Points on a hilly landscape, in no order, each with its height.
From any point a climber takes the steepest step (rise divided by distance) to one of its 2 nearest points. It stops when none of these is higher. Distance is the straight distance between rows; heights are no part of it.
(33): |   7 |  20 |   9 |   8 | -12 |  -3 |   3 |  -8 |  -2 | -14 | -17 |   3 |  -9 |  -5 |   7 |  -7 | -18 |  -6 |   5 |   1 |  11 |  -3 |  -8 |  -4 |   4 |  height 8.23
(1031): | -14 |  -8 |  -4 |  -7 |   2 |  -4 |  -3 |   9 |  -9 | -17 | -16 |  14 | -23 |  22 |  -1 |  12 |  10 |  18 |  11 |  15 |   9 |   2 |  -4 |   4 |  10 |  height 1.88
(919): |   0 | -15 |  10 |  -1 |   9 |   8 |  -7 |  -6 | -17 |  22 |  23 |  -2 |   9 |   2 |  22 |  20 |   6 |   9 |   1 |  -4 | -12 | -12 |   4 |  -5 | -18 |  height 4.35
(107): |  -8 | -26 |   2 |  -3 |  -3 |  -3 |   0 |   7 |  13 |   6 |   3 |  -9 |  -7 |  18 |  -2 |  17 |   3 |  19 |  17 |  15 | -25 | -11 |   2 |  -5 | -10 |  height 3.78
(933): |  -9 |   8 |  15 |  -1 | -12 |  -5 |  -7 |   1 |  -9 | -17 | -16 |  22 | -23 |   8 |   8 |   6 | -13 |  -5 | -18 |   7 |  13 |  -4 |   3 | -15 |   4 |  height 5.42
(912): | -22 |  11 | -12 |   6 |  13 |  -1 |   4 |  12 | -17 |  -9 |  10 |   9 | -18 |   9 |   8 |  -5 |  24 |  -6 | -20 |  -8 |  16 |  19 |  22 | -14 |   3 |  height 5.66
(210): | -18 |   3 | -15 |   7 |  -8 |   2 |   2 | -21 |  -7 |   0 |  13 |   2 |   6 |  15 |  11 |   7 |   3 |   3 |   4 |  -2 |   2 |  31 |  17 | -16 | -13 |  height 6.17
(464): |   9 | -18 |  12 |  -4 |  11 |   9 |   0 | -19 | -14 |   2 |  -3 | -14 |  21 |  -8 | -11 |  15 | -20 |  12 |   3 |  15 | -10 | -16 |  -4 |   2 |  -2 |  height 7.92
(1007): |   4 | -10 | -14 | -12 |  -4 |  15 |  -8 | -19 |  -5 | -13 | -27 |  -4 | -10 |  20 | -16 |   9 |  -6 |   8 |  16 |  10 |   7 |   1 | -34 |  -6 |  -3 |  height 2.70
(7): | -29 |  12 |   7 |  17 |  -3 |  -6 |   8 |  -5 |  -4 | -13 |  17 |  17 |  -6 |   7 |   6 |  -5 |  -7 |  -2 |  -7 |  -2 |   1 |  20 |  23 |  -9 |   6 |  height 5.58
(895): |  -5 | -14 |   1 |  -6 |   1 |   0 | -12 |  -5 |  -2 |  18 |  13 |  -4 |   2 |  14 |   8 |  22 |   7 |  14 |  11 |   5 | -20 | -12 |   0 |  -2 | -23 |  height 3.83
(181): |  -2 |   1 |   4 |  12 |   1 |  -2 |  -7 |  16 |  14 |  12 |  29 |   4 |  -7 | -10 |  -8 | -24 |  17 | -18 |  -5 | -37 |  -7 |  -8 |   1 |   8 |   6 |  height 8.56
(198): |  12 |   2 | -18 | -18 |  -2 |  12 |  -6 | -14 |   1 |  -5 | -24 |   0 |   5 |   9 | -16 |  -5 |  -4 |   0 |  10 |   5 |  10 |   9 | -34 |   5 |  -1 |  height 2.50
(929): |  12 | -25 |   1 | -13 |   6 |   9 |   1 |   7 |  -4 | -15 | -24 |  -2 |  -1 |  -6 | -20 |   2 |  -5 |   3 |  -4 |  11 |  12 |  -6 | -19 |   5 |  18 |  height 7.75
(145): |  12 |  -3 |   5 |  -3 |   2 |  -7 |   5 |   5 |  19 |   7 |  -7 | -14 |  17 | -12 |  -7 |   0 |  -8 |   1 |   4 |  16 | -19 | -10 |  -2 |   5 |  -1 |  height 6.36
(962): |   1 |  -1 |   3 |   1 |  -5 |  -6 |  -2 |  16 |  18 |   6 |  13 |  15 |  -1 | -12 | -16 | -19 |   8 | -19 | -10 | -26 |   1 |   1 |   2 |  20 |  13 |  height 8.36
(969): | -7 | 12 |  3 |  9 | -6 | -6 | 16 |  0 | 15 | -9 |  2 |  2 | 18 |  2 |  4 | -7 | -7 |  1 |  9 | 13 | -5 | 26 | 13 |  6 | 11 |  height 5.62
(512): |  15 | -24 |   1 |   7 |  14 |   5 |  16 |  11 |  -6 |  -5 |  -3 | -28 |   6 | -14 |  -1 |   9 |   4 |  20 |   8 |  19 |  -1 | -10 |   7 |   3 |  15 |  height 7.46
(39): |   8 |  13 |   9 |  -9 |   3 |  -9 |   0 |   8 |  29 |  22 |   4 |  -9 |  19 | -10 |  -7 |  -2 |  -6 | -14 |  -9 |   1 | -20 | -14 |   5 |   6 | -10 |  height 5.94
(128): | -17 |  13 | -22 |  11 |   8 |   3 |   8 |   1 | -11 | -19 |   6 |   7 |  -1 |  10 |  -5 | -15 |  18 |   7 |  10 | -10 |  18 |  32 |   9 |   9 |  16 |  height 4.71
(344): |   2 |  -5 |  -6 | -14 |  -6 |  -5 |  -1 |   8 |  20 |  11 |  -2 |   3 |  12 |   4 |  -5 |  -2 |  12 |  -4 |  -9 |   2 |  -9 |  16 |   8 |   7 |  -2 |  height 6.35
(110): |   9 |  -7 |   6 |   3 |   4 |  -4 |  -2 |  19 |  10 |  13 |  14 |  -8 |   2 |  -6 |  11 |   1 |  11 |   7 |   7 |  -3 | -14 | -22 |  -5 |  14 |   3 |  height 0.75
(867): | -13 |   3 | -16 |   5 |  -5 |   4 |   6 | -16 |   7 |   2 |  11 |  -2 |  23 |   9 |  -2 |   0 |   2 |   0 |   2 |   4 |  -4 |  41 |  20 |  -6 |  -4 |  height 5.99
(591): |   1 | -15 |   8 |  13 |   5 |   1 |   8 |   8 | -13 | -13 |  -1 | -13 | -20 |  -2 |  12 |   6 |   0 |  23 |  23 |  12 |  -1 | -23 |  -7 |   3 |   9 |  height 1.27
(405): |   7 |  17 |   7 |  14 | -12 | -10 |   9 |   2 |   3 | -18 | -22 |  -3 | -19 |  -1 |   5 |  -8 | -19 |   2 |  22 |  14 |  -2 | -17 | -12 |  -9 |   9 |  height 9.07
(1023): |  13 | -19 |  15 |  -2 |   1 |   5 |  -8 |   2 | -18 |  -5 |   0 |  12 |   3 | -16 |   7 |  11 |  -1 |   2 |  -9 |  -3 |  15 |  -9 |  -2 |   9 |  12 |  height 6.51
(50): |  24 |   7 | -15 | -14 |   5 |  13 |   6 |  -2 |   3 | -16 | -26 | -13 |  18 |  -4 | -10 |  -6 |  -7 |  -3 |   8 |  11 |  19 |  19 | -24 |   0 |   3 |  height 2.38
(553): |   8 |   9 |   5 |  14 |  -4 |   5 |  -3 | -14 |  -3 |   6 |  13 |   4 |   5 | -15 |   0 | -15 |  -8 | -16 |  -2 | -20 |   4 |   0 |   5 |  -1 |   0 |  height 4.96
(1053): |  -1 |  11 |  -1 |   2 | -14 |   4 |   1 | -19 |   2 | -10 | -13 |   7 |   2 |   8 |  -3 |  -3 | -22 |   0 |   9 |   6 |   6 |  14 | -15 |  -1 |   8 |  height 7.67
(147): |  18 |  12 |  -1 | -10 |  10 |   2 |  -1 |  -7 |   0 |  19 |  -2 |  -9 |  25 | -17 | -10 |   0 |  -7 |  -9 |  -9 |  -1 |   3 |  -7 |  -1 |   8 | -10 |  height 7.90
(804): |  17 | -25 |   0 |  -1 |   9 |  13 |   8 |   7 |  -8 |  -9 | -12 | -18 |   3 | -13 | -15 |   6 |  -2 |  12 |   7 |  15 |   4 | -10 |  -9 |  10 |  15 |  height 9.23
(626): | -19 |   5 |  -2 |   0 |   9 |  -8 |   5 |  18 | -10 |   4 |  15 |  -1 | -17 |   9 |  28 |   4 |  29 |  -1 | -20 |  -2 |   4 |  14 |  25 | -15 |  -3 |  height 5.55
(77): |  11 |  11 |   6 |   0 |   4 |  -4 |  -2 |  11 |   2 |  25 |  15 | -11 |   1 | -14 |  20 |  -4 |  10 | -14 | -12 | -13 |  -7 | -19 |   3 |  -1 | -13 |  height 0.57
(360): |   6 |  14 |   0 | -16 |   9 | -10 |  -3 |  11 |  25 |  32 |   6 |  -9 |   9 |  -5 |  -7 |  -3 |  11 | -10 |  -9 |  -8 | -21 | -23 |  -3 |  14 | -14 |  height 5.75
(593): |  -6 |  19 |   1 |  18 |   1 |  -1 |   9 |   5 | -15 |  -6 |  13 |   3 | -20 |  -4 |  19 | -19 |  12 |   1 |  10 | -16 |   8 |   1 |  -1 |   6 |   5 |  height 5.28
(367): |   4 |   6 |   9 | -10 |   5 |   1 | -12 | -22 | -13 |  22 |   5 |  -2 |  15 |  -7 |   2 |   9 | -16 |  -3 | -12 |  -4 |  -9 | -16 |   2 |  -8 | -27 |  height 7.27
(549): |  -7 |  11 |  19 |  11 |  -9 | -14 |   2 |  13 |   2 | -11 |  -2 |  13 | -23 |   0 |  16 |  -5 |  -7 |   5 |   8 |   0 |  -2 | -15 |  -1 |   0 |   6 |  height 4.86
(157): | -15 |   0 |  -4 |   2 |  -6 |  -6 |   1 |  15 |  19 |  17 |  28 |  -2 |  -4 |   9 |  14 |  -6 |  21 |  -4 |  -8 | -16 | -16 |   0 |  10 |   1 |  -4 |  height 7.86
(468): |  -2 |   3 |  15 |  17 | -10 |   7 |  -8 | -24 |  -4 |  -2 |  17 |  13 |   6 |  -6 |  -3 | -10 | -23 |  -4 |   2 | -21 |   1 |   5 |   3 |   4 |   4 |  height 5.10
(48): |   0 | -18 |  -3 | -18 |  -2 |   6 |  -7 | -15 |   5 |   4 |  -9 |   6 |  25 |   9 | -17 |   5 |  -7 |   8 |   6 |  11 |  -9 |  26 | -10 |   8 |   2 |  height 3.38
(130): |  17 |  -5 |  10 |  -4 |   6 |   6 |   3 | -11 |   0 |   2 | -11 | -11 |  25 | -16 | -12 |   5 | -24 |  -1 |   0 |  17 |  -5 |  -9 |  -5 |   1 |   2 |  height 7.15
(977): |   4 |  12 | -21 |  -2 |  -2 |   0 |   9 |   5 |   2 |  -2 |  -6 |  -8 |   4 |   1 |   8 |  -2 |  14 |  -6 |  -5 |  -1 |  13 |  19 |   9 |  -5 |  -5 |  height 5.87
(647): |  -7 |  13 | -27 |   9 |   4 |   3 |   7 |   0 | -10 |  -7 |   9 |  -8 |  -3 |   1 |   6 | -11 |  24 |  -3 |   4 | -14 |  20 |  23 |   6 |  -5 |  -4 |  height 5.80
(337): |  27 |  -1 |  -2 |  -3 |   9 |   1 |   3 |  13 |   0 |   1 | -18 | -24 |  -1 | -21 |  -8 |   0 |  -3 |  -8 |  -3 |  12 |   6 | -26 |  -7 |  -5 |  -5 |  height 8.75
(673): |   5 |   8 |  -6 | -13 |  11 |   3 |  -9 | -26 | -15 |  22 |  -1 | -10 |  14 |  -3 |  -5 |  11 |  -6 |   6 |   3 |  -5 |  -5 | -17 | -11 |   5 | -27 |  height 6.81
(582): | -17 |   3 |   5 |   3 | -13 |  -6 |   4 |  -6 |   6 |  -8 |   2 |  18 |   6 |  10 |   3 |   0 | -13 |  -4 | -12 |   1 |   0 |  24 |  20 |  -8 |   5 |  height 5.71
(1001): |  -2 |   3 | -20 |   8 |   3 |   9 |  -3 | -12 |   1 |  -1 |  10 |   1 |  15 | -13 | -17 | -15 |   8 | -14 |  -4 | -19 |  12 |  21 |   7 |   3 |   5 |  height 4.85
(370): |  -1 | -23 |  -6 | -20 |  -3 |  12 |  -9 | -19 |  -1 |  -1 | -20 |   3 |   8 |  19 | -18 |  12 |  -9 |  10 |   7 |  15 |  -2 |  15 | -20 |  -2 |   2 |  height 3.03
(975): | -16 |  -3 |  -1 |  -6 |   4 | -10 |   0 |  16 |  -1 |   6 |   7 |   3 | -23 |  17 |  29 |  13 |  27 |   5 |  -5 |   5 |  -3 |   3 |  18 | -12 |  -8 |  height 5.32
(398): |   2 |  16 | -16 |  -8 |  -6 |   5 | -10 | -26 |  -3 |  14 |  -7 |   0 |   8 |   4 | -11 |  -3 |  -5 |  -4 |   6 |  -4 |  -3 |  -1 | -13 |   4 | -23 |  height 6.40
(334): |  -7 |  -7 |   4 |   5 |   6 |  -6 |  12 |  15 | -14 | -20 | -10 |  -2 | -30 |  10 |   5 |   8 |   5 |  22 |  13 |  19 |   3 | -19 |   0 |   1 |   8 |  height 1.59
(714): |   1 |  -3 | -10 | -13 |   0 |  -5 |   1 |  12 |  21 |  23 |   9 | -11 |  15 |   2 |  10 |   6 |  20 | -10 | -19 |   3 | -10 |  17 |  24 |  -6 |  -4 |  height 6.61
(1016): |   7 |  18 | -16 |  10 |   0 |  14 |  -1 | -18 | -21 | -19 |  -6 |   3 |  -6 |   3 |   4 |  -9 |  -4 |   4 |   5 | -16 |  30 |  17 | -12 |   3 |   2 |  height 5.02
(848): |   4 | -29 |  17 |  -4 |  -1 |   2 |  -6 |   5 |   0 |   1 |   5 |   6 |  12 |  -4 |  -2 |  19 |  -6 |   8 |  -5 |   4 |  -5 |  -8 |   4 |   8 |   7 |  height 5.88
(1106): |   4 | -35 |   6 |   3 |  10 |   2 |   8 |  21 |   3 |   3 |   7 | -23 | -11 |   3 |  -5 |  15 |   6 |  23 |   6 |   9 | -15 | -24 |   6 |   3 |   2 |  height 2.77
(758): |   5 |  -8 |   9 |   2 |   3 |   4 |   7 |   0 |  -7 | -24 | -21 |   2 |   5 |  -1 |  -1 |   3 | -20 |   9 |   5 |  20 |  12 |   5 |  -5 |   0 |  26 |  height 6.46
(17): |   2 |   8 |   0 |   4 |   2 |   6 |  -8 | -16 |  -2 |  18 |  21 |   1 |  15 | -10 | -17 | -13 |   0 |  -6 |   7 | -29 |  -9 |  -6 |  -6 |  20 |  -9 |  height 6.01
(1042): |   9 | -14 |  25 |   2 |  12 |   6 |  -8 |  -1 | -10 |  16 |  20 |  -1 |  16 | -11 |  10 |  14 |  -7 |   8 |  -1 |  -8 | -12 | -24 |  -1 |   7 |  -5 |  height 4.87
(351): |   7 |   6 |  12 |  -5 |   1 |   6 |  -8 | -21 |  -3 |  18 |   9 |   6 |  24 | -11 |  -8 |   0 | -17 | -15 | -18 |  -9 |  -4 |  -5 |   7 |   1 | -12 |  height 7.60
(817): |   7 |  16 |  -2 | -10 |   7 |  -6 |  -8 |   0 |  10 |  32 |  14 |  -5 |   1 |  -9 |  -9 | -11 |  10 |  -9 |  -6 | -27 | -14 | -24 |  -7 |  20 | -17 |  height 5.54
(252): |  19 |  -2 |   9 |  -3 |   9 |  -3 |  -1 |  16 |   6 |  15 |   7 | -14 |   5 | -18 |  10 |   3 |  12 |  -5 |  -8 |  -2 |  -7 | -20 |   3 |   6 |  -2 |  height 0.64
(271): |   6 |  -3 | -11 | -10 |  -2 |  -3 |   1 |   5 |   5 |   2 | -13 |  -9 |   5 |   0 |   6 |   9 |   6 |  -3 |  -4 |  12 |  -1 |   7 |   3 |  -8 |  -8 |  height 6.06
(592): |   6 |  -7 |  -2 |  -1 |  -2 |   7 |  -7 | -18 |  -8 |  -1 | -11 | -12 |   5 |   2 |  -2 |  16 | -17 |   6 |   4 |  16 |  -5 | -10 |  -8 | -11 | -11 |  height 8.03
(433): |  -3 | -27 |  11 |   2 |   1 |   1 |   1 |  10 |   6 |  11 |   7 | -18 |  -8 |   8 |  -3 |  20 |  -7 |  15 |   0 |  10 | -27 | -27 |   8 | -11 | -16 |  height 3.29
(421): |   4 | -12 |  16 |  -5 |  -4 |  -3 |   6 |   4 |   8 | -11 | -12 |   6 |  11 |  -5 | -10 |   2 | -18 |   3 |   4 |  15 |  -5 |   2 |  -3 |   3 |  18 |  height 6.21
(114): |  -1 | -13 |  -3 |  -6 |  -6 |   8 |  -8 | -23 | -14 |  -4 | -11 |  -4 |  -1 |  14 |   8 |  26 | -13 |  10 |   3 |  19 |   5 |   3 |  -3 | -23 | -11 |  height 7.08
(416): |  -3 |  -4 |  23 |   5 | -16 |   0 | -11 | -11 |   7 |   3 |  10 |  19 |   9 |  -2 |   2 |   2 | -25 |  -5 |  -4 |  -8 |  -8 |  -3 |   3 |   4 |   1 |  height 5.37
(755): | -13 | -13 |  14 |  -4 |  -3 |  -7 |   4 |   9 |   7 | -27 | -24 |  12 | -23 |  12 | -16 |   0 | -16 |  10 |   5 |  20 |  -4 |  -8 | -11 |   0 |  19 |  height 4.72
(142): |  10 | -19 |   5 |  -8 |  -1 |   7 | -11 |   0 |  -7 |  -9 | -13 |  17 |   0 |  -6 | -11 |   1 |  -3 |  -2 |  -3 |  -6 |  17 |  -6 | -16 |  21 |  20 |  height 7.01
(242): |  17 |   5 |   0 |   7 |  -4 |  -6 |  12 |  11 |   5 | -10 | -19 | -21 | -16 | -11 |   1 |  -3 | -10 |  -1 |  11 |  15 |  -4 | -28 |  -9 | -12 |   0 |  height 7.96
(853): |  17 |  -9 |   2 |   8 |   6 |   8 |  12 |  -5 |  -9 | -18 | -17 | -15 |   5 | -12 |  -3 |   0 | -16 |   9 |  12 |  16 |  10 |  -6 | -10 |  -2 |  19 |  height 7.44
(1062): |  -6 |  -1 |  11 |  -1 |  -8 |  -6 |  -3 |   8 |  -4 | -21 | -23 |  14 | -23 |   5 |   1 |   6 | -17 |   0 |  -3 |  15 |   5 | -17 |  -5 | -10 |  10 |  height 5.20
(214): | -10 |   2 |  -3 |   2 | -11 |   1 |   5 | -12 |  11 |  -5 |   2 |   7 |  24 |   0 |  -4 |  -6 | -13 |  -9 | -10 |   3 |   4 |  37 |  17 |  -5 |   8 |  height 5.84
(167): | -13 |  24 |  10 |  24 |   8 |  -7 |  11 |  10 | -12 |  -8 |  18 |   4 | -19 |  -9 |  15 | -25 |   7 | -12 |  -2 | -19 |   4 |   3 |  15 |  -6 |  12 |  height 5.40
(949): | -14 |  16 |  21 |   6 |   5 | -13 |   7 |  25 |   0 | -18 |  -1 |  19 | -19 |   5 |  10 |  -4 |  -3 |   1 |  -8 |  12 |  -2 |  -7 |  13 |   8 |  18 |  height 4.61
(103): | -11 |   4 |  -5 |   2 |   3 |  -1 |  -4 |   4 |  14 |  22 |  33 |  -6 |   4 |  -2 |   1 | -10 |  17 | -16 | -12 | -24 | -17 |   0 |  10 |  -6 | -10 |  height 8.19
(201): | -18 |  -6 |   8 |   2 |   4 | -15 |   3 |  24 |   5 |  -1 |   4 |   1 | -28 |  24 |  21 |  17 |  19 |  17 |  11 |  11 | -11 | -10 |  10 |  -9 |  -3 |  height 4.84
(961): | -19 |  21 |   9 |  10 |   3 |  -7 |   6 |  18 |  -5 | -17 |   4 |  25 | -15 |  12 |   0 | -13 |   6 |  -1 | -11 |   3 |   4 |   7 |  13 |  14 |  18 |  height 4.48
(918): |  -7 | -14 |  -3 |   1 |  -3 |  -9 |   4 |  14 |   8 |   1 |  -2 | -13 | -24 |  15 |  11 |  18 |  10 |  17 |  16 |  17 | -14 | -14 |   6 | -14 | -11 |  height 4.32
(400): | -11 |  17 |   4 |   6 |  -6 |  -9 |   4 |  10 |   0 |  -4 |   2 |  13 | -21 |   6 |  20 |  -4 |   5 |  -4 |  -5 |  -3 |   3 |   0 |   7 | -10 |  -3 |  height 5.08
(46): | -15 |  23 | -13 |  20 |  -1 |   0 |  -7 | -10 | -15 | -12 |   3 |   9 | -26 |   0 |   4 | -19 |  -4 | -12 |  -5 | -19 |  21 |   9 |   3 | -26 |  -8 |  height 4.94
(194): | -15 |   1 | -11 |  12 |  14 |   6 |   4 |   2 | -27 |  -6 |  17 |   2 | -13 |  -2 |  13 |  -4 |  22 |   1 | -10 | -15 |  23 |  18 |  12 |  -8 |   1 |  height 5.72
(243): |  12 |  13 |   6 | -10 |   1 |  -5 | -13 |   0 |   7 |  21 |   0 |   4 |   3 | -14 | -17 | -11 |  -2 | -18 |  -9 | -23 |  -6 | -20 |  -8 |  14 | -12 |  height 5.38
(160): |  17 |   9 | -16 | -20 |  -5 |  -4 |   5 |  16 |  23 |   3 | -26 |  -6 |   6 |  -4 | -17 | -15 |  12 | -12 |  -3 |  11 |   4 |  12 | -20 |   6 |  -4 |  height 2.23
(628): | -16 |  19 | -15 |   3 |  -8 |  -4 |  -1 |   0 |  -9 | -11 |  -4 |  10 | -24 |   6 |  10 |  -9 |   7 | -10 | -10 | -10 |  16 |  11 |   5 | -17 | -12 |  height 4.99
(1081): |  -7 |   7 | -14 |   9 |   6 |   0 | -11 |   0 |   8 |  16 |  25 |  -2 |   6 | -15 | -17 | -22 |  14 | -25 |  -8 | -29 |  -9 |  -2 |   3 |  -5 |  -7 |  height 8.37
(1033): |   0 |  -8 |  14 |  11 |  -2 |  -6 |   5 |  16 |   8 |  -1 |   8 |  -4 | -11 |   1 |  11 |   3 |   4 |  16 |  21 |   1 | -12 | -24 |  -9 |   8 |   5 |  height 0.94
(187): |  18 |   5 | -13 | -21 |   5 |   1 |  11 |  14 |  15 | -15 | -29 | -12 |   6 |  -3 | -15 | -11 |   6 |  -6 |   4 |  16 |  10 |  17 | -22 |  -7 |   3 |  height 2.29
(200): |  -4 |  -3 |  -9 |  -6 |  -8 |   6 |  -3 | -20 |  -9 |   0 |  -5 |  -3 |   8 |  17 |  10 |  20 |  -4 |   7 |   3 |  13 |   6 |  23 |  10 | -16 | -15 |  height 6.49
(814): |  11 |  15 | -10 |   5 |  -6 |   7 |   0 |  -9 |   2 |   1 |   0 |  -1 |   9 | -12 | -10 | -14 |  -5 | -23 | -11 | -11 |  16 |  12 |   3 |  -6 |  -7 |  height 4.90
(137): |  -9 |  -4 |   4 |  -9 | -16 |  -5 |  -7 |   1 |   3 |  -4 | -10 |  20 |  -7 |   7 |   3 |   9 |  -5 | -11 | -22 |   2 |   6 |  10 |  11 | -12 |  -4 |  height 5.56
(1135): |  -2 |  -6 |  -5 |  -9 |   2 |  -7 |  -4 |  15 |  17 |  24 |  16 | -11 |   5 |  10 |  17 |  12 |  23 |   4 |  -5 |  -1 | -17 |  -3 |  12 |  -1 |  -6 |  height 7.14
(499): |  -8 | -14 |   1 |  -2 |  -5 |   3 |  -2 | -11 |   1 |   1 |   8 |   4 |  18 |  11 |   0 |   9 |  -1 |  16 |  18 |   7 |  -7 |  20 |   1 |  15 |   5 |  height 3.94
(915): |   6 |  -5 | -12 | -18 |  -3 |  -9 |  -1 |  21 |  20 |  -1 | -19 |   8 |  -7 |   0 | -13 | -10 |  21 |  -5 |   0 |   2 |   1 |   1 | -18 |  17 |   6 |  height 2.15
(620): |   6 |  -3 |  20 |   0 | -15 |  -1 |  -5 |  -9 |   8 |  -6 | -11 |  13 |   8 |  -6 |  -4 |   5 | -33 | -10 |  -9 |   5 |  -6 |  -7 |  -4 |  -4 |   8 |  height 5.69
(68): |   4 |   1 | -11 |  13 |   2 |  16 |  -5 | -23 | -25 |  -4 |  15 |   3 |   2 |  -3 |   5 |  -4 |   5 |   8 |  11 | -14 |  21 |  14 | -10 |   8 |   3 |  height 4.89
(24): |   9 | -20 |  21 |  -1 |   6 |   2 |  -8 |  10 |   1 |   9 |   7 |  -3 |  10 |  -8 |  -3 |  17 | -12 |   6 |  -9 |  -1 | -18 | -31 |   3 |   2 |  -1 |  height 5.31
(959): |  24 |   8 |  -6 | -17 |  12 |  -2 |   0 |  -1 |   2 |  10 | -19 | -15 |  13 | -17 | -17 |   0 |  -7 | -10 |  -4 |   7 |   3 | -17 | -10 |   1 | -12 |  height 8.22
(253): |  -7 |   0 | -15 |   4 |  -2 |   5 |   5 |  -7 |  -1 | -11 |   4 |   9 |   9 |   1 | -12 | -12 |  11 |  -1 |   5 | -14 |  16 |  27 |   1 |  16 |  15 |  height 4.80
(113): | -23 |  17 |   6 |  19 |   1 | -11 |  10 |  10 |   1 |  -6 |  22 |   4 |  -8 |   0 |  11 | -15 |   5 |  -9 | -12 |  -7 |  -2 |  12 |  22 | -13 |  12 |  height 5.48
(313): |   5 |  22 | -12 |   9 |   0 |   3 |   3 |  -2 | -20 | -12 |  -7 |   4 | -21 |   1 |  14 | -11 |   8 |  -1 |   9 | -12 |  25 |   3 | -10 |   2 |  -1 |  height 5.12
(438): |  -7 |  -6 | -10 | -15 |  -6 |  -7 |  -2 |  14 |   7 | -12 | -20 |  14 | -19 |  12 |  -6 |   4 |  14 |   2 |   1 |   7 |   6 |   4 | -11 |   6 |   4 |  height 2.04
(643): |  -7 |  14 | -14 |  -1 |  -2 |   1 |  -9 | -22 |   0 |  22 |  15 |   1 |  10 |   1 | -16 | -11 |   2 |  -7 |   3 | -21 | -11 |   0 |  -3 |   7 | -22 |  height 6.18
(683): |  -1 |  -5 |  -5 |   8 |  -3 |  11 |   0 | -26 | -16 |  -6 |   8 |   6 |  13 |   7 |   3 |   5 |  -2 |  18 |  19 |  -1 |   9 |  20 |  -5 |  15 |   9 |  height 4.54

Where does a climber stop that starts at each point below?
(253) | (804)
(912) | (181)
(110) | (592)
(1016) | (592)
(128) | (181)
(160) | (592)
(969) | (592)
